Points on a hilly landscape, in no order, each with its height.
A climber steps from a point to whichever of its 2 nearest points has the largest rise for the distance, and stops where none of them is higher. Distance is the straight distance between rows; heights are no part of it.
k977 height 7.01: [156 125 109 159 165 151 102 168  99 194 123 117 104 148 231 123  93 110
 111  99]
k204 height 4.02: [139 167 184 170 162 139 111 115  86 168  91 146  82 151 143 135  94 168
  99 116]
k711 height 2.05: [ 81 121  79 147 143 111 100  90 160 119 163 149 126 110 108 124 151 174
 120 155]
k99 height 3.49: [173 191 133 146 172 174 109 104 152 186 101 146  98  99 134 131 107 134
 130 107]
k117 height 2.71: [120 148 103 101 100 162 177 133 124 139 166 153 161 120 139 180 124 149
 161  67]
k832 height 2.51: [108 190  84 149 147 127 108 162 122 128  99  76 129 161 129 105 108 175
 121 148]
k498 height 0.98: [142 110  94  75  94 172 206 144 102  97 173 100 146 104 111 205 126 142
 111 149]
k993 height 2.37: [143 178  85 122 124 132 114 124 129 117 104  96 136 161  75 113 105 154
 145 183]
k11 height 0.50: [142 146 113 123  63 176 141 153 105 195 106 100 143 121 160 131  91 179
 126  86]
k297 height 4.89: [160 126  95 162 153 121  89  94 118  84 104 101 114 133 121 123 125 120
 116 168]
k340 height 1.76: [156 123 112 110  87 144 107 112 147 123 135 117 118 109 120 107  96  92
 166 165]
k295 height 1.66: [132 103 126 153  94  99  78  94 162 121 130 116  88 108 118 100 116  76
 125 162]
k723 height 3.10: [117 137 150 125 105 122  98 133 158 150 106 197 120  87  75 101 149 168
 128 143]
k210 height 1.47: [121  93 125 121  90 138 125 101 121 143 151 154 144 137  71 152 124 167
 154 128]
k511 height 1.22: [179  88 118  76 131 108 170 159 172  82 132 137 141 125  64 169 186  74
 113 126]
k534 height 6.25: [118  58  80 133  96 120  95 140 129 123 132 149 125  90 148 103 110 145
 142 157]
k321 height 4.57: [132 149 161 136 118 138 129 169 116 173 102 134 128 100 118 125 137 216
  89  73]
k177 height 4.24: [123 157 201 144 149 116 106 151 118 119  84 177  77  89 142  92 122 131
  93 110]
k113 height 6.09: [110  97 132 113 127  98 167 138 101  98 128 105 107 143 160  97  72 116
 155 159]
k840 height 0.93: [133 154 149 134 159 135 150 158 111 123  96 147 155 120 111 162 193 169
  77  78]
k579 height 5.37: [ 63  99 161 150 112 121  53 113 110 132 161 129  69 151 172 112  96 113
 104 127]
k208 height 2.74: [139 100 144 124 185 183 103 144 154 150 144 102  95  91 157 103 108 151
 109  83]
k181 height 6.00: [128  38  88 130 135  84 126 114 132 125 152 128 104 113 135  96  78 164
 165 152]
k76 height 5.90: [ 72 121 116 107  71  84 141 137 132  87 119 135 129 152  90 109 104 130
 163 150]
k114 height 4.72: [146 128 141 155 135 179 111 113  96 151 113 143 141 111 157 139 154 151
  90 108]
k277 height 6.07: [165 153 133 141  90 165 112 126 113 112  67 126 110  90 120 113 110 133
 102 142]
k800 height 3.55: [ 57  82 143 121 128 144  86 110 166 156 174 125  56  98 147  77 114 123
  91 134]
k88 height 2.70: [122  90 141 106  76  96 140 112 168 122 138 114 122 115  69 113 171  83
 111 148]
k465 height 5.39: [ 88 185 179 123  95 176 133 128 135 159 121 164 108 116 148 103 121 118
 120 106]
k44 height 6.59: [143  82  91 133 105 133 122 123 118 113 109 160  86  87 177 119  72 123
 141 121]
k118 height 3.84: [127 195 157 126 145 173 119 161 143 188 107 112 102 113 132  94 137 172
  87 129]
k60 height 3.03: [ 84 153 131 142 160 147 146 153  97 118 118  95 144 138 170 114 176 165
  72 104]
k47 height 1.28: [ 93 137 159 113  93 170 125  67 138 121 182 108 130 152  90 166 146 130
 125 115]
k100 height 3.26: [134  45 191 141 138 121  66 138 120 192 138 133  91 112 148  88 118 120
  92 168]
k40 height 1.55: [151 108 146 102  86 132 114 183 136  66 125  99 150 150  83 144 176  70
 114 124]
k639 height 1.77: [113  85 141 162 140  74  46  86 169 157 192 117 123 118  96 128 175 153
 124 120]
k813 height 4.90: [148 118  96 102  97 119 103 184 139 104 133 137 156 139 108 136 120 162
 168  84]
k159 height 4.58: [165 133 131 113 122 120 119 172 134  99 100 125 129 110 111 109 106 131
 154  66]
k712 height 4.74: [132 166 143 109 142 157 145 102 150 117 136 103 128 129  92 121 122 109
 146 111]
k255 height 2.27: [123 182  63 136 148 165 144  95 108 125 162 103 158 166 145 192 142 161
 124 122]
k202 height 6.68: [ 74 151 128  91 130 115 174 161 109 116 147 107 156 168 128 118 108 163
 164 108]
k690 height 5.45: [127 102 127 153 172  77  40 135 149 114 151 151 141 121 157 107 145 109
 153 114]
k148 height 6.67: [145 126  97 133 147 130 153 142  99 162 110 140 119 137 233 140  68 110
 139  99]
k353 height 1.11: [144 111  93  86 118 147 198 162 107 115 168  85 161 123 120 166 109 176
 157 149]
k417 height 2.33: [111 166 189 127 145  92 117  85 158 114 128 127 111 142  75  91 136  60
 162 128]
k240 height 3.28: [ 81 153 111 115  99 123 151 138 118 115 145 183 165 145 167 126 146 105
 157 103]
k773 height 2.84: [ 97 164  98 131 136 143 117 151 132 102 126 136 109 114 198 104 118 106
 123 103]
k734 height 3.13: [105 121 131 138 159  75 138  93 145  73 141 111 125 145 119 110 161  56
 129 129]
k200 height 5.42: [125 195 110 142  87 171 114 124 122 169  84 152 122 109 174 111 133 119
 114 157]
k169 height 1.93: [ 97 100 106 126 154  90 138 106 139 116 178 124 158 176 106 132 146 127
 155 136]
k630 height 3.90: [165 120 160 130 149 130 131  61 121 136  81 123 102 122  90  94 110 112
 119 186]
k105 height 1.24: [123 115 104  94 155 132 192 121 123 137 154 142 146 120 126 143 109 186
 159 131]
k742 height 5.41: [148  80 138 114 125 117 141 158 123  89 141 142 171 125 160 142 137  88
 164  80]
k430 height 3.96: [165 144  74  95  87 165 126 128 140 118 170 134 181 166 124 186 154  77
 155 178]
k559 height 3.93: [112 153 179 135 126 148 167 102  87 190  92 176  82 163 150 135  78 151
 124 111]
k841 height 4.20: [137 142  72 112 100 148 150 132 130 125 156 172 184 147 130 201 161 117
 140 141]
k343 height 5.52: [134 120 154 164 176  87  33 141 162 114 152 138 102 116 130 116 120 142
 127 103]
k783 height 6.98: [104 127 128 144 151 131 146 168  81 197  92 110 147 160 196 104 119 168
  95 139]
k26 height 3.61: [152 150  92  96 115 147 168 167 147 176 120 146 120  78 173 105  76 148
 166 106]
k577 height 2.86: [139  80 178  99  90 119 147 117 135 130 124 139 136 104  63 117 159 104
 114 122]
k283 height 4.37: [140 106 179 136 128 118  96 150 123 100  91 145 100  97 116 103 101 131
 125  91]
k725 height 2.73: [108 189 120 160 131 131 101 176 109 151 100  90 148 150 162 120 153 163
  93 117]
k576 height 4.63: [124 210  90 147 104 125 138 139 127 103 122 111 144 164 120 168 120 149
 142  66]
k311 height 4.47: [200 189 112 173 135 125 112 137 112 169  49 124  90 138 176 117  85  96
 121 135]
k279 height 2.29: [117 157 103 128 147 101 106 132 157 112 110 112 106 143  75  85  99 146
 160 159]
k605 height 6.58: [ 96 102 136 122 146 139 148 147  79 150 124 106 178 171 170 107 153 152
 106 164]
k801 height 1.23: [159 139 110 124  83 150 142  81 132  61 156  97 112 113  78 180  88 114
 153 113]
k422 height 6.51: [134 116 158 121 157 101  84 119 186 171 137 136  93  88  86  75 149 110
 129 165]
k363 height 3.80: [160  81 161 144 126 148 119  73 108 116 111 114  83 114 121 119  92  92
 111 153]
k379 height 6.26: [ 96 167 140 130 154 109  83 113 196 132 138 120  81  97  75  77 145 130
 107 136]
k905 height 4.98: [115 108 141 172 129 147  82 104 122 126 118 164 113  83 168 127 154 152
  88 129]
k776 height 4.75: [189 107 119 163 173  95  74 100 127 120  93 128 111 130 126 109 111 105
 139 175]
k583 height 6.03: [114 178 138 140 195 107 119 127 140 152  89 154  87 134 117  76 117 145
 114 188]
k13 height 4.19: [128  68 133 107 148 117 183  69 158 113 184  93 110  92 137 129 134  61
 131 117]
k627 height 3.11: [117  66 147 158 184 119  83 111 134 159 156 130  68 116 163  93 121  86
  95 157]
k194 height 1.85: [154  86  82 111  88  87 119 134 167 114 149 115 133  93 101 103 101 105
 189 162]
k613 height 7.33: [117 109 166 156 173 128 106 169  79 197 105 149  98 157 210 115 106 139
 110 136]
k233 height 2.32: [116  74  63 128  90  54 161  94 167 107 150 128 123 111  82 151 186  98
 118 166]
k872 height 5.68: [142 156 155 111 173 130 125 167 135 203 126 158  73 151 141  86  76 141
 151 136]
k593 height 3.87: [ 89 150 132 128 103  95  87 172 130 134 101 158  96 137 135  68  91 142
 145 161]
k244 height 4.40: [156 154 113 146 134 131 191 171 117 164 102  77 162 150 168 140 106 128
 119  80]
k802 height 5.50: [129 145 137 149 142 148 157 108  94 120  71 132  54 124 154 113  74 121
  99 142]
k90 height 5.06: [ 98 128 177  94 123 161 150 131 139 137 142 118 123 126 125 100 141 113
 123 103]
k167 height 0.87: [148  96 130  91 111 159 133  96 175 151 184  78 133 124  47 141 151 118
 122 138]
k215 height 1.65: [162 113 104 112 133 134 154 133 146  79 143 156 146 122  98 191 160 122
 136  77]
k293 height 4.66: [162 190 137 174 139 141 156 134 117 192  90  84 139 157 173 148  97 107
  98  93]
k642 height 2.97: [100 134 118  84 105 133 204 147 141 109 167 169 160 129 127 163 143 132
 158  90]
k661 height 1.20: [132 163  88 111 126 125 192 180 140 127 104 136 152 116 102 173 184 169
  97  83]
k161 height 1.36: [118  94  83 107 119 137 180  75 126 130 163 151 131 102  91 159 118 177
 146 145]
k141 height 6.35: [151 124 159 142 121  95  38 129 175 181 129 128  74 104  91  75 131 108
 126 185]
k754 height 1.46: [174 160  87 119 134 139 192 135 135 108 109 151 150 102 102 192 141 151
 129  78]
k34 height 3.27: [110  81 128 150 153  67 133  57 139  94 141  80  99 134 122 114 144  71
 119 127]
k592 height 3.05: [ 69 102 122 122 127 110 127 137 144 112 143 172 128 108 178 102 120 115
 142  97]
k940 height 5.61: [135  95 105 137 215 114 112 106 148 126 135 135  96 113 121 110 110 175
 132 140]
k331 height 1.95: [148 115  69 106 117  87 149 152 160  72 135 125 146 104 111 120 115  81
 170 154]
k217 height 3.63: [ 65  98 123 107 155 134 184 110 140  91 174 118 139 120 148 116 145 117
 112 117]
k400 height 5.26: [166 120 101 115 110 142 124 189 129 138 143 113 187 155 125 157 141 173
 162  98]
k176 height 5.38: [ 98 132 115 133  62  89 105 100 127  87 134 181 126 125  98 153 100 148
 155  85]
k87 height 3.91: [ 93  68 117 106 144 103 195 120 140  98 178 122 134 114 163 125 145  64
 142 137]
k935 height 5.13: [107  88 165 131 171 131 131 135 111 180 120 164  85 122 136 113  89 188
 109 115]
k342 height 6.30: [123  92 167 150 170 113  94 100 112 163 137 167 159 147 141 122 149 152
 142 136]
k496 height 4.00: [109 153 113 141 117 100 122 159 100 125  72 163  98 143 147 108  75 163
 144 125]
k510 height 2.88: [149 124 182 140 189 148  97 153 114 142 121 103 111 128 158 117 114 137
 115  82]
k103 height 2.68: [150 143 107 135 167 145 125 136 137  93 134 150 163 121 153 163 201  84
  99  98]
k96 height 6.04: [164 120 181 131 170 108  81 177 120 162  84 140 116 133 139  74 124 121
 127 161]
k674 height 2.17: [138 164 170 159 138 120  42 158 135 115 134 113 156 130 146 129 160 129
 112 123]
k289 height 5.03: [156 113  90 124 133 117 166 151 109 109 107 178 170 104 195 145 136 125
 156  82]
k913 height 2.65: [106 139 121 109 105 172 141 122 125  98 159 105 129 118 197 131  99  78
 153  94]
k896 height 3.12: [203  97 151 104 140 131 161 136 132 128  86 129 144 105 124 104 121  98
 166 146]
k312 height 5.21: [108 110 155 176 128 135  41  98 122 126 140 132  70 112 155 131 112 131
  98 131]
k474 height 2.18: [ 96 127  70 111 132 101 129 136 169 100 130 142 122 101  93  97 128 167
 138 151]
k585 height 2.25: [ 77 107 184 128 124 136  90  95 149 176 184 133 132 129 146 108 165  92
 124 129]
k548 height 2.94: [126 155 118 116 152 108 117 130 171  73 142 127 153 143 132 133 175  49
 137 111]
k16 height 1.56: [131  84 103 143  67 125  82  86 146 136 163 154 141 126  77 163 162 135
 128 129]
k575 height 2.14: [ 89 112 172 109 163 131 111  81 143 163 198 128 146 157 142 110 140  90
 166 123]
k93 height 0.62: [135 165  85 109  80 192 163 145 124 153 116  89 140 110 129 139 128 166
 100 131]
k715 height 5.67: [151 131 114 118 125 153 139 163 111 176 147 129 192 152 169 144 149 147
 154  93]
k753 height 2.04: [ 91 117 120 123 161 119 115  97 135 145 179 116 141 180 140 108 104 128
 171 144]
k994 height 4.32: [149  93 139 113  68 181 137 127  92 110 125 148 162 130 138 178 154 113
 112 113]
k574 height 5.85: [ 92 175 154 142 147  97 119 113 137 153  93 189  78 119 138  86 137 120
 108 185]
k774 height 5.84: [151 199 135 165 106 138 119 131 109 117  40 120 108 118 117 101 127 110
 104 154]
k748 height 3.94: [139  82  99 115  75 134 135 112 120  95 147 106 140 150  75 167 154 105
 108 173]
k410 height 5.80: [170 108  82 128  83 128 123 150 104  95  92 140 159 131  90 159 136 155
 131 163]
k564 height 0.76: [142 155 143 137 178  97 112 168 145 111 109 155 168 124  97 130 199 173
  94  94]
k7 height 1.58: [ 86 149  95  98 121 150 139 119 163 109 206  83 142 144 121 140 128 115
 153 131]
k741 height 1.94: [ 79 126 106 139 135 132  61 122 166 146 175 131 117 111 111  91 135 175
 116 152]
k719 height 3.86: [ 98 137 179 128 120 184 111 101 129 162 128 105  62 111 111 101  92 153
  86 145]
k303 height 6.19: [ 68 164 125 116 133 130 132 176 113 121 154  90 143 171 161 100 116 155
 135 100]
k464 height 3.89: [170  86 121 101 146 101 203 137 115  81 128 102 157 118  86 155 106 127
 150 156]
k612 height 5.77: [ 82 156 163 145 111 110  66 104 123 130 136 130 121 162 115 106 126 143
 126 149]
k932 height 6.15: [148 138 170 133 123 109  38 146 142 133 121  86 113 142  88  77 112 109
 134 161]
k248 height 5.63: [ 94 195 140 148 104 143 126 130 128 169  96 186  86 105 171  93 117 117
 120 145]
k817 height 2.46: [132 151  89 121 142 186 150 111 123 134 183 108 154 128 161 179 119 155
 135  82]
k231 height 6.31: [132 147 150 131 176 107 127 164 120 126  68 122 130 134 124  74 153 133
 100 173]
k721 height 1.57: [ 92  82 129 152  89  81  88 121 122  97 108 120  72 127 140  91  91  98
 125 156]
k301 height 5.69: [114 147 156 168 188  83  52 150 153 129 136 145 100 125 112  94 125 178
 110 151]
k33 height 3.65: [156 194 159 149 183 173 101 144 142 203 109 115  87 109 147 110 119 139
  87 113]
k798 height 5.33: [102  86 181  94 162 141 136 109 141 178 145 131  82 134 114  95  85 142
 132 134]
k827 height 3.71: [125 122 139 154 121 119 168 147  81 137  55 148 108 113 176 128 105 156
  97  84]
k262 height 5.02: [ 87 205  94 132 123 122 112 151 123  99 135 117 156 187 116 149 157 154
 130 113]
k637 height 4.12: [127 156 228 150 134 129  83 135 106 162  91 158  84 117 129 116 118 152
  77 139]
k708 height 4.10: [169 151 118 135 117 133 138 209 117 169  72 106 164 139 159 110 123 131
 135  95]
k995 height 5.54: [174 143  94 142  86 131 111 128  99  60  99 124 153 163  94 186 118 138
 141 120]
k74 height 5.20: [134 196  89 145  86 183 153 117 114 159 102 145 156 131 173 143 157 108
 119 151]
k290 height 6.32: [143 112 111 133  96 162 127 111 122 121  89 135  62  89 130 118  64 154
 110 156]
k743 height 2.13: [ 89 127 150 162  99  92  93  35 143 151 141 116  78 128  75 121 148 118
 112 159]
k8 height 5.12: [105 165  57 119 117 137 176 159 115 114 142 116 170 154 178 145 148 113
 120 136]
k461 height 1.32: [137  91 119 135  86 138 134  72 107  70 166  82 135 141 111 174  84  98
 162 120]
k326 height 5.95: [111 185 151 143 196 125  86 144 155 130 121 125  79 115 109  96 126 165
  97 108]
k56 height 4.34: [127 181 117 142 107 147 152 113  96 124 110 108 123 151 125 141  74 151
 142  98]
k168 height 1.40: [163 112 120 102 140 126 160 171 137  45 102 102 133 117  71 147 160  93
 101 114]
k298 height 2.41: [ 62 110 157 137 143 136  87 108 151 132 171 132 128 107 152 107 176 114
  85 125]
k449 height 3.39: [126  45 180 127 141  97 111 119 131 155 122 125 129 114 128  81 149 104
 104 165]
k259 height 2.60: [114 118 169 139 173 155  65 127 169 148 173 142  94  77 155 101 142 133
  96  95]
k458 height 6.02: [152 116 105 127 186 116 158 150 117 109 112 104 144 149 174 120 104 131
 153 104]
k666 height 3.82: [145 149 101  85 117 135 201 170 138 126 139 122 126  77 157 124  78 128
 171 127]
k235 height 3.78: [119 117 125 113  92 150 154 117 108  94 126  74 141 155  70 139 143 131
  95 165]
k848 height 5.58: [ 96 201  81 121 104 141 153 185 136 136 145 113 162 159 162 128 143 140
 133 115]
k790 height 5.62: [ 68 117 129 144  58  66 104  86 131 100 123 146 109 137  86 129 121 112
 135 130]
k459 height 2.50: [146 150 155 144 155 159  99 133 124 119 136 158 179 118 154 168 226 113
  88 109]
k401 height 1.08: [162  74 149  60 121 131 177 164 145 118 145 132 172 148  70 177 163 111
 143 123]
k435 height 4.33: [156 165  94 105  93 139 216 174 114 110 102 104 151 131 114 173 122 128
 124 146]
k291 height 5.34: [145 146 119 157  90 140  72 105  93  88 113 138 151 163 130 170 132 117
 133 129]
k584 height 3.34: [187 166 116 123 146 163 135 122 132 183 112 137 139 123 142 129  97 120
 170 135]
k860 height 2.69: [118 130 136 118 142 108 124 127 181 114 132 161 140  90  54 139 199 125
 107 130]
k939 height 3.42: [141 131 115 104 115 141 129 155 151 188 112 170 124  87 122 101  97 189
 158 114]
k347 height 6.29: [129 112 135 122 139 130 150 122  94 152  99 133 161 158 149 103 122 141
 147 177]
k104 height 2.24: [106 163 157 169 145  82  75  67 163 108 131 100  83 141  78 110 121  91
 130 141]
k351 height 5.87: [167 142 177 134 184 128  91 164 128 178 107 170  75 125 167  99 103 100
 118 145]
k48 height 0.85: [158 114 116  85 110 206 190 127 116 110 167  84 144  90 122 158 129 116
 117 146]
k146 height 6.01: [167  73 119 145 152 104 102 121 117 124 125 154 175 134 107 148 155 149
 151 140]
k95 height 1.07: [107 186 200 115 128 135 110 103 127 131 141 146 145 146  76 139 165 120
 126  93]
k130 height 1.68: [141  68 136 135 104  86  90  70 147 176 178 125 144 140  85 129 174 118
 147 135]
k989 height 0.75: [156 140 118  93 111 194 179 110 113 147 156 104 135 100 129 132  96 140
 136 137]
k937 height 3.85: [192 153 137 170 145 106 118 185 105 223  75 118 159 145 184 121 109 116
 137  94]
k950 height 2.34: [119 184 161 151 134 143  87 152 125 130 118 156 156 120 161 127 197 106
  88 111]
k270 height 1.50: [ 98  51 134 146  95 103 109  94 105  82 130  94  93 130 145 120  96 107
 121 117]
k207 height 5.86: [ 76 104 149  96  80 103 183 124 106  95 146 101 120 136 123 110  77 119
 151 157]
k615 height 5.01: [147 169 109 153  76 167 167 117  88 170 105 135 157 138 183 168 113 111
 127 113]
k667 height 1.49: [115 104 102 102 113 105 144 135 149  70 147 133 137 141  71 189 149 138
 132 101]
k806 height 3.73: [148 128  77 117 159 106 194 137  93  57 118  82 142 134 114 148 113 139
 117 160]
k983 height 3.56: [121  93  90 127 154  99 173  92 125  81 138  80 119 123 112 109 112 130
 124 178]
k965 height 3.68: [151  87 160 154 155 124 111  95  86  84  96 131 119 134 166 123 127  76
 114 127]
k710 height 5.11: [140 140  64 161 105 143  69 112 109  92 128 117 139 135 141 144 143 123
 123 167]
k849 height 4.71: [133 168  56 115 119 129 171 166  96  72 131 107 165 181 143 203 137 121
 135 131]
k766 height 2.93: [ 99 105 150 129 113 111  97 130 145 140 134 186 145  98  78 131 202 163
 102 133]
k591 height 3.01: [154  77 171  85 121 128 173 103 149 138 125 132 130  94 109  94 124  93
 147 138]
k659 height 1.87: [104  81 121 151 128  95  44 116 154 153 176  91 110 132  95 100 139 164
 111 148]
k497 height 6.22: [ 98 147 134 101  93 102 167 145 106  99 116 150 159 152  89 132 112 163
 158 119]
k610 height 5.70: [124 132 119 148 217 123 133 120 110 129 107 106 148 167 143 115 132 152
 117 132]
k949 height 3.25: [159 114 138 120 101 141 102 134 139 157 104 188 135  78  93 128 133 178
 145 116]
k338 height 1.69: [ 88 143 123  88 121 138 174 110 148 117 209 107 153 174 111 169 141  94
 166 158]
k916 height 4.45: [134 116 140  96 139 139 176  83 165  96 181  95 140 113 100 152 142  71
 139 122]
k980 height 2.45: [149 154  98 119 104 195 141 140 121 102 141 106 153 120 178 150 143  63
 118 132]
k562 height 5.55: [ 52 117 132 153 110 124  83  98 104 132 138 136 104 153 170 107 109 123
 116 179]
k622 height 4.11: [150  76 125  99  68 157 150 134 111  86 121 129 148 155 100 204 168 100
  92 149]
k602 height 3.23: [222 131 140 109 138 141 135 144 139 170  96 147 155 115 123 115 107 134
 180 119]
k442 height 4.14: [104 181 140 119 114 169 137 176 128 164 104 115 125 117 102  97 156 200
  86 114]
k567 height 5.81: [127  83  89 142 177  60 110  92 165 146 145 137  73 124 101  93  93 143
 157 161]
k960 height 3.54: [140  59 138 141 159 106 125 136 116  94  87 125 139 119 149  95 153  87
  94 164]
k917 height 6.05: [140 113 108 146 115 112 140 125  86 112  79 148 164 156 107 129 145 154
 118 195]
k550 height 4.73: [153 100  88 135 147 145 164 111 101 101 135 159 167 120 183 176 145 112
 151 126]
k961 height 3.76: [114 145 126 116 117 153 132 162 115 124 110  97 144 150  88 122 164 171
  92 146]
k229 height 3.60: [125 135 171 147 119 118 165 157  76 156  64 149 163 143 165 135 148 136
 108  93]
k676 height 4.86: [146 170 138 186 119 147 144 108  97 208 112 134 146 146 198 159  95 107
 143  78]
k818 height 3.43: [124  54 109 134 148  74 158  97 132  64 138  75 108 105 112 107 130  97
 105 147]
k923 height 4.13: [102 151  95 139 124 112 128 131 107 136 118 129 124 163 158 128  75 166
 174 146]
k523 height 0.96: [165  98 131  80 120 148 142 145 159 144 181 111 172 125  64 149 144 133
 161 134]
k988 height 5.99: [139 171 181 146 116 129  50 129 119 142 102 121 121 163  92 100 112 124
 145 174]
k521 height 6.06: [142 128 155 148 170 132 102 126  99 177 131 153 191 160 170 141 158 160
 156 107]
k111 height 3.31: [ 77 114 138 127 153 146 155 152 111  83 137 107 133 118 161 122 147 141
  83  71]
k39 height 2.01: [165 153 141 139 126 134  62 158 140  89 116 111 158 117 119 149 164 109
 122  80]
k107 height 3.83: [117 137 152 141 118 127 167 150  77 181  96 136  80 155 184 133  60 153
 120  78]
k129 height 3.70: [ 79 116 129 128 119 160 113 101 145 134 148  95  58 117 129 103  98 114
 100 153]
k348 height 4.09: [160 158  91 110  88 118 225 153 110 116 107 144 139  96 136 158 106 130
 158 137]
k145 height 2.52: [ 94  63 106 138  87  65 124  86 156 131 147 112 103 112 105 104 177 112
 110 153]
k296 height 6.37: [122 131 113 115 142 124 160 167 111 139 124 117  91 147 206 115  44 110
 168 134]
k228 height 5.65: [128 202 148 145 122 139 164 118 102 131  44 122  80 127 153 106 101 105
  89 119]
k81 height 1.78: [158 168 125 106  89 148 114 199 146  95 127 122 166 139 118 158 161  84
 136  84]
k655 height 1.82: [ 71  91 126 103 120 104 167  95 143 142 204 125 157 173 116 139 176 109
 131 165]
k31 height 1.17: [ 97 136 184 128 123 132 106  75 144 112 173 143 149 150  74 166 187 114
 120  86]
k808 height 4.07: [166 143 116  73 118 113 211 169 117  76 119  95 162 130  86 169 115 104
 158 183]
k529 height 4.91: [115 126 167 140 132 143 144 132 109 164  99 152 109 117 122 138  96 209
 121  76]
k614 height 5.40: [166 138 106 134 212 141 136 129 125 169 119 113 125 116 146 112 120 182
 127 128]
k171 height 1.33: [116  88  79 112 109  84 183 102 151  95 188 121 133 112  60 184 124 157
 151 123]
k999 height 5.73: [142  76 107 137 137  90 103 131 126  85 134 145 165 125 146 128 140 106
 156 122]
k551 height 6.36: [160 130  79 145 169 102 197 148  97 124  98 112 131 125 210 156  71 114
 164 106]
k260 height 3.47: [103 151 151 129  97 128 151 153  88 156 103 183 176 147 176 128 158 120
 140 103]
k446 height 1.83: [142 154 143 137 128 130 103 114 136  91 124 153 140 103 103 168 161 132
 122  55]
k814 height 2.53: [134 137 152 109 136 100 128 106 178 135 148 180 159 135  44 150 204  96
 149 136]
k257 height 4.42: [164 152  94 114 103 107 205 158  94  78 137 131 171 141 162 222 115 104
 166 110]
k845 height 2.43: [129 155 165 126 111  87 108  75 168 140 142 145 129 130  52 116 166  83
 156 133]
k79 height 3.02: [124  84 188 144 205 121  96 114 127 140 138 124  69 128 151 108 110 112
 101 115]
k174 height 4.46: [124 104  70 134 130 148 123 100 119 115 160 158 174 144 146 185 164 127
 127 135]
k688 height 4.51: [158 126 167 129  85 183 125 116  76 142 111 125 165 143 144 165 146 146
 107  94]
k92 height 5.49: [126 108 154  78 172 139 134 156 162 175 148 115  93 116 124  76  87 148
 152 123]
k175 height 1.42: [108  63 131 134  68 107 118  97 119  82 161  87 125 137 108 150 114 119
 131 103]
k490 height 2.12: [117 110  60 120 105 106 166  97 173  88 155 137 129  79 118 136 143  80
 144 154]
k846 height 4.01: [132 137 191 136 130 141 111  87 115 154  93 147  94 125  84 101 118 157
 110 163]
k822 height 4.62: [218 135 120 148 160 125 110 133 125 137  61 126 102 117 129 109  85 117
 145 161]
k906 height 1.43: [ 84 159 100 120 100 163 134  86 147  67 177  87 116 138 104 162 132 100
 112 117]

Two climbers start at each pair of points below. Name the first point that both come to, or write -.
k575, k592 -> k637
k401, k814 -> k435
k240, k841 -> k342
k417, k548 -> k435
k103, k564 -> k435
k822, k99 -> -
k748, k210 -> -

Where does a climber stop that starts at each point below?
k130 -> k248
k523 -> k435
k175 -> k231
k235 -> k422
k31 -> k342
k88 -> k231
k118 -> k231
k961 -> k231
k817 -> k342
k449 -> k342
k104 -> k435
k773 -> k342
k446 -> k435
k832 -> k248
